Points, in no order, along strands that fork and pass close to each other.
Two points are linked if the straight distance between their rows is under 9.1. Some points are linked to none.
kavo: +0.97 -0.55 -0.21 +3.76 -0.54 -1.09 -2.30 -2.32 -2.81 -2.34 -0.37 -2.75 +3.32 +1.77 +1.54 +1.58 +1.41 -1.14 -3.84 +0.34 -3.74
Gusa: -3.85 -1.98 +0.71 +0.34 +0.23 +4.50 +0.12 -0.66 -3.34 +4.09 +0.27 +1.65 +0.79 -2.29 +1.39 +6.13 +1.44 -0.56 +0.39 +1.65 +2.06
Zok: -1.63 -5.39 +0.96 +2.32 -1.60 +1.56 +1.37 -3.98 -0.91 +0.48 -1.11 -0.59 -2.97 -1.15 +0.69 +4.85 -1.39 -4.98 +1.00 +2.10 +2.19
zek: +0.14 +0.09 -0.50 +0.71 -0.03 +0.38 +2.97 +2.54 -3.06 -3.10 +3.34 -1.23 -0.40 +2.88 -1.36 +1.91 +0.16 -4.66 -2.21 -1.10 +4.10
rov: +1.04 -2.45 -0.93 -3.84 +3.65 -4.23 -0.80 +1.39 +0.12 +3.33 +0.56 +1.86 +0.81 +1.73 +2.68 +3.84 +4.41 +2.51 +0.56 -1.75 +1.25
vomo: +3.46 +2.56 +1.46 +1.26 +3.19 -1.35 -1.99 +1.21 +2.26 +0.33 +0.21 -1.34 +0.94 +2.18 +0.85 -3.95 +1.75 +5.35 +2.29 -0.04 -0.22
sonuk: -5.68 -0.48 -2.47 +6.73 -5.59 +4.90 +0.52 -0.69 +1.66 -5.13 -0.85 -3.31 -2.60 -4.57 +1.31 +2.91 +1.20 -1.93 +0.44 +0.26 -1.78
zov: +0.68 -1.05 +4.03 -4.07 +2.31 +0.27 -0.56 +1.29 +0.46 +6.87 -0.09 +2.50 +2.86 +3.33 +6.26 -2.47 +0.38 +4.00 +1.27 -3.63 -0.43
bem: -0.47 -1.68 -3.72 +0.69 +1.33 +0.14 +2.33 +0.65 +3.20 -2.31 -1.19 -2.58 +2.27 -0.66 -1.22 +1.15 -0.99 -2.73 -0.37 -5.50 +1.47
muk: -0.23 -0.42 +3.14 -1.02 +1.04 -3.08 +0.58 +0.07 -3.09 +3.11 -1.14 -1.65 -0.09 -1.52 +2.15 +2.39 -0.91 -2.60 +1.01 -3.23 +1.06
doso: +5.25 -3.38 -1.96 -2.49 +1.78 -4.43 +3.72 +3.84 -3.74 -1.84 +1.10 -1.39 -0.42 +0.72 +2.01 +0.80 +0.83 +5.06 +0.26 -2.36 +0.16
Lav: +0.15 +1.34 -0.38 -4.75 +3.63 +0.03 +1.91 +0.36 -1.02 +2.63 +0.37 -0.27 -0.63 +1.03 -0.40 -3.36 -3.05 +1.92 -0.55 -1.74 -1.07
meref: -2.26 -2.02 +1.03 +1.33 +0.03 +1.96 -0.06 +4.09 +2.06 -1.22 +1.74 -4.67 -0.65 -4.38 +1.60 +5.78 +1.31 -5.21 -0.76 -0.43 +0.65
dus: +4.11 -4.55 +1.65 +1.01 +1.46 -1.87 +3.13 +0.83 -0.14 -1.37 +3.43 -2.81 -1.60 -1.71 +4.15 +3.13 +3.48 -2.73 -3.22 -2.67 +0.02
Fose: -3.04 -0.06 -4.46 +0.48 -2.06 +0.96 +2.14 -4.12 +1.00 -1.15 +0.71 +0.43 -1.63 -0.84 -2.98 -0.19 -1.27 -5.11 -2.32 +0.83 -2.01
rifuf: -0.43 +1.07 +1.72 +1.15 +0.07 -1.44 +1.37 +1.46 -1.67 -5.27 -1.31 -2.69 -1.65 +1.25 -2.26 +1.49 -1.39 -2.75 -2.79 -0.59 +3.03
Kez: +1.50 +3.78 +2.71 -2.68 +0.50 -3.71 +1.97 +0.21 -3.00 -3.75 -2.46 -0.13 -1.20 +2.57 -0.88 -3.59 -3.54 +1.09 -0.04 +0.48 +1.48
tavez: -0.42 -0.74 +0.83 -5.37 -2.07 -5.17 +0.47 +5.41 -2.67 +7.33 +1.13 +4.64 +2.29 +3.31 +6.49 -1.49 +0.58 +1.02 +1.30 -5.87 -1.44
sut: +1.88 +0.01 +0.73 +1.71 -4.01 -1.56 -5.16 -2.00 +1.17 -3.78 -5.16 +1.45 +0.87 -0.77 -5.91 -2.13 -4.29 +1.30 -1.37 +1.95 -2.13
Fedo: -1.77 -0.01 +3.84 -1.67 +1.59 -0.58 -2.77 +0.44 +2.31 +5.80 +3.86 +7.11 -0.41 +1.81 +5.58 +2.02 +2.05 -0.27 +0.42 -0.39 +0.33
pagib: +1.70 -3.20 -1.58 +0.09 -1.87 +0.09 +3.97 +2.31 +0.50 -2.97 +3.27 -4.52 -0.02 +2.01 +2.05 +3.08 +0.86 -6.51 -3.95 -1.82 +3.42
zunuv: +3.55 +1.49 -1.02 +2.23 +0.15 -0.95 -4.20 -0.31 +0.68 -0.10 -2.14 -0.53 -1.27 +0.78 -5.12 +0.48 -0.95 +4.64 +1.14 +3.14 +1.01
feru: -1.12 +0.26 +3.42 +2.31 +3.55 +0.90 -2.20 -1.35 -1.36 +1.43 -2.18 +0.32 +0.34 +0.43 +0.41 -1.57 +5.67 +1.99 +1.00 +1.33 +1.77
zib: -1.51 +0.25 -1.18 -2.26 +3.71 -0.58 -0.30 -3.00 +0.27 -1.57 -3.58 -1.50 +0.71 +0.49 -1.05 -0.74 +1.55 +2.62 -3.49 +0.45 -2.47
deriz: +4.68 -1.67 +0.32 -4.57 +2.37 -3.08 +4.28 +1.26 -2.01 +1.82 +1.96 +1.75 -0.11 -2.38 +4.47 +0.50 +0.44 +4.47 +1.28 -1.50 -0.70
zemu: +3.00 +4.54 +0.18 -1.62 -1.41 -4.11 -3.62 -0.02 +1.40 -1.95 -3.92 +0.05 +3.53 +1.13 -2.27 -3.58 +1.73 +2.50 +1.61 +3.22 -1.59
dize: -1.46 +1.45 +3.08 +0.42 +4.03 +2.47 -1.76 -0.76 +0.67 -1.79 -3.02 +0.92 -0.97 +1.12 -1.75 -3.73 +2.91 +3.45 +1.68 +4.58 +1.36
Tife: +4.48 -0.96 -0.79 -3.41 +1.44 -2.65 +1.90 +3.65 -0.36 +2.32 +4.05 +2.23 +2.90 +1.07 +5.95 -1.23 +0.11 +5.74 +3.57 -1.86 -1.91
vogup: -1.80 -2.69 +1.40 +4.57 +1.73 +1.08 -1.23 -3.41 +1.78 +1.14 -2.45 +2.52 -0.50 -1.21 +0.73 -1.10 +5.57 -0.34 +3.22 +0.16 +2.04
vimi: +4.77 -0.51 +1.84 -2.41 +2.16 -0.17 -1.12 +4.24 +0.77 +4.23 +5.51 +3.11 +1.47 +2.40 +4.06 -2.46 +1.85 +4.15 +4.21 +0.74 +0.34
zito: -4.65 +1.88 +2.67 -0.26 +1.80 +1.37 -1.00 -3.85 +0.81 +7.80 +0.00 +1.86 -2.16 +1.86 +2.57 -1.04 +1.19 +1.26 -0.59 -1.15 +1.08
donet: -0.21 +1.09 +4.25 -3.04 +0.32 -2.40 -1.29 +3.39 -0.69 +6.67 +2.02 +5.72 +1.86 +3.79 +6.67 -0.52 +2.53 +1.63 +1.03 -3.96 +1.30
liso: +2.81 -0.32 +2.00 -0.16 +1.70 -2.25 -2.23 -1.57 -1.30 -3.97 -2.71 -0.72 +0.54 +0.84 -1.80 -3.27 -0.54 +1.90 -3.31 +1.09 -4.06
ror: -0.28 -2.67 -3.04 +3.27 +1.30 +1.03 -0.21 -4.05 +1.74 +0.56 +2.67 +2.08 +1.40 +2.65 +1.54 +0.60 +2.87 +0.36 -0.81 +0.51 -0.38
vere: +0.82 +2.77 -1.26 -2.79 -1.58 -1.01 +0.17 +1.73 -6.05 +1.14 -1.23 -0.24 +3.98 +2.29 -1.94 +0.04 -1.23 -0.87 +0.49 +0.72 +1.36
reli: -4.61 +1.55 +3.69 +0.15 -0.73 +5.85 -0.44 -1.71 +2.52 +5.37 +1.78 +4.94 +1.24 +1.04 +4.25 -3.20 -0.26 +0.90 +3.65 +2.10 +0.83
Pizu: -1.71 -0.35 +0.38 -3.62 +1.55 -1.09 +2.49 +0.22 -0.25 +3.29 +3.95 +4.59 -0.68 +1.08 +2.50 +2.39 +2.46 -2.98 -2.23 -2.63 +1.88
Mak: -3.03 +1.49 +1.23 +4.23 -1.56 +3.98 -1.21 -0.77 +0.33 -5.33 -1.01 +0.02 -3.45 -4.10 -2.45 -2.64 -3.48 +0.72 -2.14 +1.38 -4.00
Rido: +3.79 -0.57 -4.22 -3.58 +0.99 -3.27 +1.15 +3.44 +0.27 -2.79 -0.63 +0.43 +4.75 -0.09 +0.03 +0.15 -1.33 +2.68 +3.56 -1.32 -0.86
Vazon: +2.27 +2.45 -1.68 -2.69 -1.00 -4.38 +1.59 +2.61 -0.26 -6.65 -3.77 -0.39 +0.14 +0.86 -5.08 -0.45 -1.69 +1.94 -1.66 -1.91 +3.65
zeka: +1.92 -2.73 -3.12 -5.18 +1.62 -5.48 -0.63 +3.04 -1.78 +1.26 -1.69 +0.13 +3.89 +2.74 +2.43 +1.17 +1.94 +2.93 +2.31 -1.73 -1.80
zire: -5.38 +2.92 -1.62 +0.66 -0.47 +0.61 -2.07 -3.08 -0.11 +3.02 -1.21 +0.29 +0.08 +0.53 -0.93 +1.46 +0.07 -1.25 +1.76 +2.35 -0.06
Gasi: -0.58 +3.28 -2.97 -2.19 -1.50 +0.85 +0.76 -0.12 -1.79 -2.65 -1.42 +0.13 +2.83 +0.06 -3.77 +0.05 -4.60 +0.16 -0.23 +1.89 +0.49
Tole: -1.39 +5.75 -2.09 -0.03 -1.75 +1.94 -1.70 +0.29 +1.13 -1.33 -0.20 +0.81 +1.01 -1.05 -4.52 -2.45 -2.86 +2.26 +0.69 +3.79 -0.64
Ruru: -0.68 -0.95 +0.12 -2.53 +1.02 -0.37 +1.22 -2.96 +2.81 +2.85 +3.39 +5.07 -1.32 -4.07 +2.60 +2.56 +0.67 -1.19 +2.36 +2.56 -1.05
vagap: +2.44 +0.34 +3.27 -0.83 -2.77 -3.17 -2.55 -1.09 -1.43 -6.80 -3.38 +0.60 -0.31 -0.93 -3.63 -1.49 -4.82 -0.44 -4.27 +1.21 -2.88
Mul: -0.18 -1.36 +0.29 +3.65 -6.76 +1.08 +0.55 -0.20 +3.09 -6.58 -4.05 -5.84 -3.58 -2.47 -3.62 +2.50 +0.53 -2.20 -7.53 +0.05 +2.75
negim: -5.79 -3.16 +0.77 +2.72 -0.79 +5.60 +2.03 -2.28 -1.13 +2.19 -0.54 -0.88 -0.85 -3.55 +4.09 +5.75 +2.90 -0.86 -1.65 -0.65 +1.02
rop: -1.38 -2.76 -1.65 +3.96 -2.41 +2.06 +1.47 -2.74 +3.31 -4.15 -0.69 -0.24 -5.15 -5.76 -0.97 +2.67 -0.67 -1.60 +1.91 +3.01 -1.94
fuzan: +1.16 +1.35 +1.73 -2.37 -1.52 +6.06 -0.66 +0.10 +6.33 +4.77 -0.20 -1.80 +2.67 +4.47 -2.24 -6.68 +3.64 +2.40 +3.52 +3.46 -0.05
vub: -5.60 -2.86 -2.33 +4.49 -4.98 +5.50 +2.04 -3.17 -0.24 -0.32 -0.81 -2.36 -4.01 -4.33 +2.83 +3.93 +3.07 -2.32 +0.05 +0.72 -1.19
Pab: -5.34 -3.20 -4.56 +1.51 -0.41 +2.93 +0.65 -4.06 +2.63 -0.03 -1.33 -0.61 -2.20 -2.34 -0.89 +1.22 +1.19 -2.27 -0.86 -0.70 -3.50
Kal: +0.00 +2.00 +0.20 +2.99 -3.65 -0.45 -2.52 +1.52 +0.68 -4.64 -2.88 -1.60 -1.92 -5.21 -6.86 +0.03 -1.84 -2.39 -3.46 -1.69 -0.67
diga: +4.79 -0.95 -0.87 -0.17 +2.58 -1.19 +1.83 +3.76 -4.89 -3.28 +0.79 -1.31 +1.10 +1.75 -0.36 -2.05 +2.25 +4.59 -2.35 -2.32 +0.14
zared: +3.89 +1.50 -1.09 -0.72 +0.73 -3.67 +3.49 -0.22 -1.22 -0.96 +3.63 +1.27 -0.64 +2.15 +1.19 -3.99 -1.39 +0.03 +0.57 -1.61 +0.18
vetoz: -0.19 -4.03 -0.77 +3.19 -2.24 +1.60 +2.49 -1.51 +0.22 -0.71 +2.30 -2.40 +0.68 -0.13 +2.09 +2.79 +1.63 -6.96 -2.80 -1.39 +0.85
batup: -4.63 +0.77 +0.31 -1.02 -0.50 +3.24 +0.59 -2.19 +2.90 +4.38 +1.67 +5.71 +0.56 -2.57 +2.99 +0.88 -1.02 -0.88 +4.58 +2.06 +0.29
lese: +3.17 +0.52 +1.67 -4.09 -0.45 -3.77 +0.16 +1.01 -3.82 +6.65 -0.16 +0.79 +1.30 +3.36 +2.23 -5.17 +2.00 +1.65 +1.51 -1.90 -0.93
bafas: -1.48 +0.72 -0.08 +4.16 -6.11 +0.63 -5.66 -0.79 +0.94 -4.43 -3.91 +0.03 -1.65 -4.34 -6.34 +0.33 -3.70 +0.86 -3.38 +0.33 -3.03
Daz: +2.41 -3.15 -3.25 -0.12 -3.60 -0.38 +2.82 -2.26 +1.16 -5.44 -0.86 -1.74 -1.47 -2.12 -2.85 +4.22 -1.44 -2.75 -2.88 +3.82 +0.48
Mos: -1.63 -4.42 +2.24 +1.85 +2.59 +3.36 +2.27 -0.41 -0.85 +0.87 -0.81 -2.57 -0.60 -3.10 +2.62 +4.59 +1.39 -0.45 -1.78 -3.07 +2.54
zaf: +3.41 +1.33 -0.86 +0.61 +1.38 -1.41 +2.61 -0.43 +1.66 -5.47 +1.52 -1.03 -3.27 -3.80 -1.52 +0.64 -2.32 +2.88 -1.96 -0.03 -0.60
zoz: -7.52 +1.27 -0.73 +2.41 -0.61 +2.89 -2.90 -1.53 -0.39 +3.90 +0.38 +1.91 -1.96 -1.42 +0.16 +1.00 +4.48 -2.01 +1.57 +1.83 -1.32
matap: +5.13 +1.49 +0.50 -1.46 -1.43 -1.35 +1.86 +1.14 -5.18 +0.13 +2.76 +1.72 +0.81 +4.36 -0.36 -4.86 -1.16 +0.75 +0.37 +2.08 +0.96
rofat: +0.56 -5.32 +1.07 -0.25 +3.82 -0.90 +0.48 +3.72 +0.17 +2.89 +2.70 +0.06 -0.69 +1.19 +3.09 +4.43 +0.30 -0.77 +0.00 -6.23 +1.98
depe: -2.73 -1.04 -3.51 +0.29 -5.09 +2.15 +2.88 -1.32 +2.28 -4.90 +0.18 -3.22 -2.54 -2.87 -1.04 +5.80 -0.16 -3.79 -2.44 +5.22 +0.60
gal: -0.11 +0.53 -0.65 -1.47 +0.09 +4.00 -0.17 -3.73 +3.17 +3.17 -2.26 -0.16 +2.17 +4.97 -2.05 -6.43 +0.34 +2.55 +0.94 +2.72 +0.02
mib: -1.81 -1.00 -2.41 +0.99 -2.76 +1.98 +3.42 +1.57 +3.76 -3.35 +0.13 -7.26 -0.93 +0.09 +0.68 +2.81 -0.85 -6.29 -4.60 -1.83 +3.43
fazu: -1.35 -2.01 +1.25 +3.07 +0.03 +3.14 -1.56 -1.75 -1.16 -0.76 -1.98 -0.15 +0.15 -3.27 -0.72 +0.60 -1.75 -0.84 +2.59 +2.25 -1.67
Vumi: +0.85 -1.97 -3.31 -2.42 +0.93 -1.92 +3.25 +2.29 -1.84 -0.31 -1.73 -1.62 +3.65 +1.27 +0.27 -0.17 +0.07 -1.77 -0.47 -6.55 +0.93
vupu: +1.52 +2.71 -0.42 -1.23 +1.55 -4.18 +1.24 -1.88 +1.52 +1.98 +2.17 -1.17 -1.71 -3.59 +2.41 +2.98 -1.14 +2.29 +1.52 +0.50 -0.43
Sebab: -2.59 +1.01 +3.02 +0.68 -1.41 +2.73 -0.86 -2.66 -2.57 +3.33 -1.33 +1.19 +1.41 +0.53 -0.36 -3.61 -3.72 -3.96 +2.78 +1.43 -0.08
terit: +2.81 +2.43 +1.61 +0.17 +2.96 -4.34 -0.21 +1.89 +0.20 +0.73 +2.02 +0.88 +0.58 -0.19 +3.58 -2.41 +4.64 +2.73 +2.31 -2.86 +0.41
bapi: -1.89 +1.08 +1.34 +1.12 +0.02 -1.70 -1.36 -4.22 +1.20 -3.29 -3.27 +1.39 -2.45 +3.08 -3.08 -3.72 -2.43 -2.38 +0.51 +2.88 +0.20
pida: -2.75 -1.34 +0.74 +1.51 +0.94 +3.77 +1.17 -2.78 -1.78 +0.14 +1.20 +2.50 +0.65 +2.54 -0.07 -2.70 -1.93 -3.89 +0.35 +1.17 +0.26
defa: +1.84 +1.68 -1.04 -4.15 +1.06 +2.47 +1.84 -3.19 +1.13 +5.12 -1.22 -0.91 +1.04 +1.30 -0.96 -5.13 -1.39 +4.73 -0.54 +1.49 -1.34
Posu: -0.43 +2.83 +0.71 +2.41 +0.38 +2.62 +2.69 -2.01 +0.17 -4.89 +1.17 +1.20 -2.56 -3.07 -1.50 -2.79 -2.06 +1.55 -1.39 +2.52 -0.74
kela: +1.57 +0.01 +1.30 -0.78 +1.91 +2.12 -0.28 -0.87 -1.59 +0.06 +1.98 +2.49 +0.92 +2.99 -1.49 -4.78 -0.14 -0.68 +0.78 +2.88 +0.11
panu: +1.91 -1.13 -0.90 +3.09 -1.81 -0.66 -1.14 +2.48 +3.26 -5.62 +0.49 -2.98 -1.92 -4.33 -3.83 +1.79 -0.32 -3.67 -2.85 -1.26 -1.09
tebud: +0.70 +1.63 -1.26 -0.42 +1.42 +0.29 -0.95 +1.94 +0.54 +2.00 +2.60 +2.20 +3.68 -0.67 +1.22 +0.43 +0.03 +0.58 +4.20 -0.24 +1.08
vem: +2.29 -5.37 +1.10 -0.64 +1.27 -1.74 +1.35 +4.79 +0.23 +0.96 +5.42 -0.78 -1.42 +0.25 +3.77 +5.67 +3.69 -4.19 -1.38 -3.10 +2.44
dob: +0.46 -2.95 +1.42 -1.17 +4.26 -0.15 -1.38 +3.41 -1.39 +5.16 +1.41 +0.20 +1.83 +3.32 +4.74 +0.93 -1.16 +3.56 +0.85 -6.18 +0.24
tur: +2.68 -1.90 -1.59 -0.69 -0.01 -0.27 +3.70 -2.39 +0.04 -1.44 -0.55 -1.77 -1.28 -3.72 -1.54 +2.54 -2.01 -0.97 -1.59 -0.17 -0.02
Kodat: -1.14 -3.77 -2.38 +4.67 -1.93 +2.51 -1.16 -2.08 -0.82 -2.95 +0.18 -1.10 +2.24 +0.25 -1.13 +0.94 +1.61 -4.95 -3.16 +0.07 -3.00
Razar: -0.20 +2.77 -2.05 +1.02 -0.59 +4.19 -2.90 +0.46 +3.49 -0.31 +1.40 +1.50 +2.89 +0.55 -1.95 -2.75 -0.59 +2.13 +3.79 +5.06 -1.51
luti: -3.74 +1.44 +1.18 +3.65 +1.00 +3.61 -3.45 -2.11 +0.53 -1.55 -4.59 -1.18 -3.71 -0.43 -2.66 -1.74 +0.21 +5.25 +1.28 +4.25 -0.65
Duku: +0.37 +0.45 -2.14 -4.08 -0.84 -6.01 -0.35 +4.27 -1.36 +6.04 +3.13 +2.13 +1.71 +0.91 +4.63 +2.01 +2.20 +0.20 +1.60 -5.29 -1.33
Bet: +0.66 +0.47 -2.49 -3.70 +2.71 +1.06 +3.44 +0.72 -1.77 +0.31 +0.93 -0.93 -1.35 -3.54 -2.76 +0.13 -3.07 +0.10 -1.97 -1.64 -0.69
nopef: -1.40 -1.82 +0.22 +2.35 +4.78 +2.20 +0.90 +1.19 -0.37 -2.50 +1.92 -2.60 -1.05 -0.07 +0.47 +2.52 +0.87 +0.49 -2.71 -1.73 +0.55
bubig: -2.72 -1.23 +1.28 +4.00 -7.10 +1.58 +0.40 -0.74 +0.73 -7.42 -4.29 -2.68 -2.51 -2.69 -3.43 +0.85 -0.90 -6.15 -3.92 +1.13 +1.24
zevem: +2.18 +0.89 -1.23 +0.98 -0.14 -2.16 +0.13 -1.43 -3.21 +0.89 +0.96 -1.23 +4.04 +2.31 +2.77 -1.06 +1.66 -0.01 -2.34 -2.35 -2.14
Semu: -1.80 -2.63 +1.13 +3.06 -0.44 +1.58 -0.02 +0.42 -0.07 +1.70 +3.92 +1.51 -0.99 -1.42 +1.48 +3.49 +3.65 -6.52 -0.98 -1.38 +1.59
fedi: +1.99 +3.10 -3.10 -0.62 -0.49 -0.12 -3.12 +0.53 -0.16 +1.98 +0.89 +0.24 +4.76 +0.33 -0.97 +0.90 +0.54 +2.80 +2.86 +3.43 -1.03
bosud: -6.32 -0.22 +2.61 +2.04 -0.49 +5.12 -0.59 -4.71 +1.21 +6.10 -2.63 +2.43 -2.25 -0.23 +2.58 -2.89 +0.46 +1.19 +3.14 +0.49 +0.64
Des: -0.28 +1.90 -1.94 +1.97 +0.67 -1.81 +0.37 +0.40 +3.03 -3.97 +0.51 -1.47 +2.12 -0.06 +0.67 +0.18 -3.46 -1.42 +1.50 -3.19 -0.08
Deni: +6.17 -0.12 +2.47 -2.97 +0.64 -1.72 -1.62 +5.39 -3.57 -2.17 -2.72 +0.05 +0.76 -0.15 -3.43 -4.94 -2.30 +4.50 +1.50 +1.37 -1.46
Poma: -2.12 +0.65 -2.04 +0.75 -2.11 -0.63 +0.63 -3.35 +2.05 -5.75 -1.87 +1.21 -3.22 +0.48 -4.84 -0.97 -3.79 -2.75 -2.75 +2.20 -0.19
vipug: +0.84 +3.23 +2.14 -1.45 -2.50 -0.12 -4.05 -2.35 +2.08 +0.77 -4.66 -0.65 +3.14 +1.80 -2.43 -5.15 +1.39 +0.82 +2.55 +5.95 -3.09
Fovik: +0.96 +2.26 +0.81 +2.46 -0.86 +3.27 -5.15 -0.55 +2.38 +1.08 -2.70 -1.48 -1.36 -0.61 -4.18 -2.10 -0.44 +6.59 +1.92 +5.78 -1.86
virap: +0.00 -4.10 +0.98 -2.34 -0.26 -1.95 +1.02 +4.15 +0.49 +4.78 +4.10 +4.02 +0.43 +1.76 +6.40 +5.72 -0.92 -2.68 -1.68 -7.25 +1.34
Tiruf: -0.19 -0.74 -1.44 +1.17 +4.31 +0.87 +0.27 +2.09 -1.41 -1.35 +3.38 +0.44 -1.73 +3.95 -1.96 +0.15 -0.85 -0.71 -1.34 -1.42 +2.05
fab: +2.56 +5.59 +0.69 -1.95 -2.50 -4.65 -1.64 +1.39 -1.15 -4.99 -3.53 +0.58 +1.14 +2.33 -4.01 -2.59 -1.58 +3.60 -1.53 +1.63 +1.67
Lino: +3.74 +0.24 -1.67 -0.45 -2.21 -2.87 -1.28 +3.97 -2.14 -4.35 +0.47 -2.37 +0.62 -1.24 -3.87 -0.04 -3.65 -0.57 -3.99 -3.50 -3.80
kupir: +2.08 -0.81 -3.28 -2.74 +0.33 -3.20 +0.59 +2.49 -1.93 -1.52 -4.28 -2.97 +3.50 +0.39 -1.82 +1.43 -3.10 +1.76 +1.02 -2.87 +0.04
lebif: +2.78 +0.24 -0.59 +1.48 +0.91 -2.73 +1.83 +1.37 +1.71 -0.68 +3.21 -0.44 -0.92 -0.59 +1.14 -1.04 -4.00 -2.75 +2.71 -4.48 +1.19
dut: +2.74 +1.13 +0.71 -0.03 +0.15 -6.73 -0.58 +3.60 -1.51 +2.17 +3.14 +0.05 +0.20 -1.09 +4.29 +2.61 +4.14 -0.61 +2.69 -3.53 +0.65
suk: -0.01 +1.72 -0.52 +1.51 -2.25 -1.88 +2.21 -0.79 +1.45 -6.23 -2.71 -3.05 -4.05 -1.45 -4.90 +1.69 +1.31 -1.20 -5.52 -0.13 +3.49
Rer: +2.78 +2.73 +2.35 -2.40 +0.93 +1.81 -1.01 +1.82 +3.20 +4.07 +0.56 -1.01 +2.99 +4.63 +1.13 -6.04 +2.15 +3.94 +3.21 +0.61 +0.14
muzan: -1.98 +3.01 +2.41 +0.99 +2.18 -1.89 -0.25 -0.72 -0.26 -3.05 -2.13 -0.69 -1.91 +1.67 -1.31 -0.70 -1.92 -0.51 +1.31 +0.50 +3.17
Kiziv: +0.83 +3.65 +4.06 -3.75 +1.47 +0.67 -2.53 +1.83 -1.38 +0.58 -2.83 -1.99 -1.41 +2.98 -3.90 -4.78 -5.06 +2.67 +0.42 +3.56 -1.14
roni: -2.13 +4.67 +2.25 -0.37 +0.95 +3.58 +1.01 +0.34 +1.73 +2.73 +2.05 +2.07 +3.02 -0.61 +3.24 -2.98 -0.32 +2.51 +3.80 +0.06 +1.96
vutev: -0.90 +2.24 -1.31 -1.86 +1.48 -2.10 +0.41 -3.36 +1.14 +2.97 +2.11 +1.31 -3.56 -3.38 -0.57 +2.21 +1.25 +0.08 +0.57 +3.75 -1.56
les: +6.61 +2.45 +1.17 +1.52 +0.47 -1.92 -3.90 +2.49 -0.29 -0.24 -0.74 -2.02 +0.50 +2.36 -1.79 -1.93 -0.46 +7.51 +2.15 +2.07 +0.33
feker: +1.44 -0.13 +2.05 -0.86 +2.08 +1.09 -2.44 -0.66 +1.51 +6.87 +4.15 +3.47 -0.43 +2.25 +2.36 -1.05 +1.25 +2.00 +2.12 +1.75 -0.19
Teb: -3.53 +2.00 +0.97 -1.23 -0.94 +2.13 -2.86 -2.38 -1.27 +6.40 +0.19 +1.55 +2.01 +2.69 +0.58 -0.06 -2.62 -1.40 +3.12 +3.53 -0.23
kifi: -4.22 -0.64 +2.27 +2.91 +0.39 +2.11 -2.84 -0.89 -0.30 +5.72 +2.96 +4.59 -2.58 -1.94 +1.94 +1.95 +4.64 -3.11 +0.12 -0.44 +0.26
Ruv: -2.32 -2.46 -1.06 +2.13 -0.82 +2.73 +0.13 +1.81 +3.78 -5.25 -1.02 -1.62 -4.66 -5.72 -3.94 +2.57 +0.26 -3.98 +0.63 +1.54 -0.15
bamor: -2.81 -3.28 -1.32 +0.47 -1.46 +3.26 +0.49 -2.25 -3.64 +2.95 -0.61 +0.92 -1.66 -1.93 -2.76 +4.17 -0.40 -3.83 +0.33 +3.39 +1.50
mani: -3.24 -0.60 -2.54 -0.72 +2.48 -1.35 +1.31 -4.56 +3.65 -1.43 -2.97 -1.95 -0.16 -1.57 +0.52 +1.83 +0.08 -0.02 -1.05 -0.99 -2.07
vut: +1.33 +1.83 -2.12 -1.63 -1.10 -3.09 +0.59 +3.01 -7.24 +2.05 +1.09 -1.70 +3.26 +4.23 +1.48 -0.36 -0.60 +1.46 -0.74 -2.23 -1.08

A fork is a point with three links. Follow the links from the first point to the second and name the forks in between, in order.
kupir, vut -> vetoz
sut, nopef -> muzan > rifuf > zek
Tiruf, panu -> zek > rifuf > muzan
zemu, vupu -> fab > muzan > rifuf > zek > pagib > vetoz > reli
dob, Fovik -> donet > vomo
lebif, batup -> vetoz > reli
dize, defa -> vomo
vem, vomo -> rofat > donet
rofat, doso -> donet
Gasi, panu -> vetoz > pagib > zek > rifuf > muzan

A fork is a point with three links, a tip a point with one. Leave the first point through the second and follow the links. Name the first fork or tip that comes.
zared, matap -> vetoz
mani, zib -> rop
vetoz, Kodat -> reli
kela, matap -> rov
rop, Ruv -> muzan
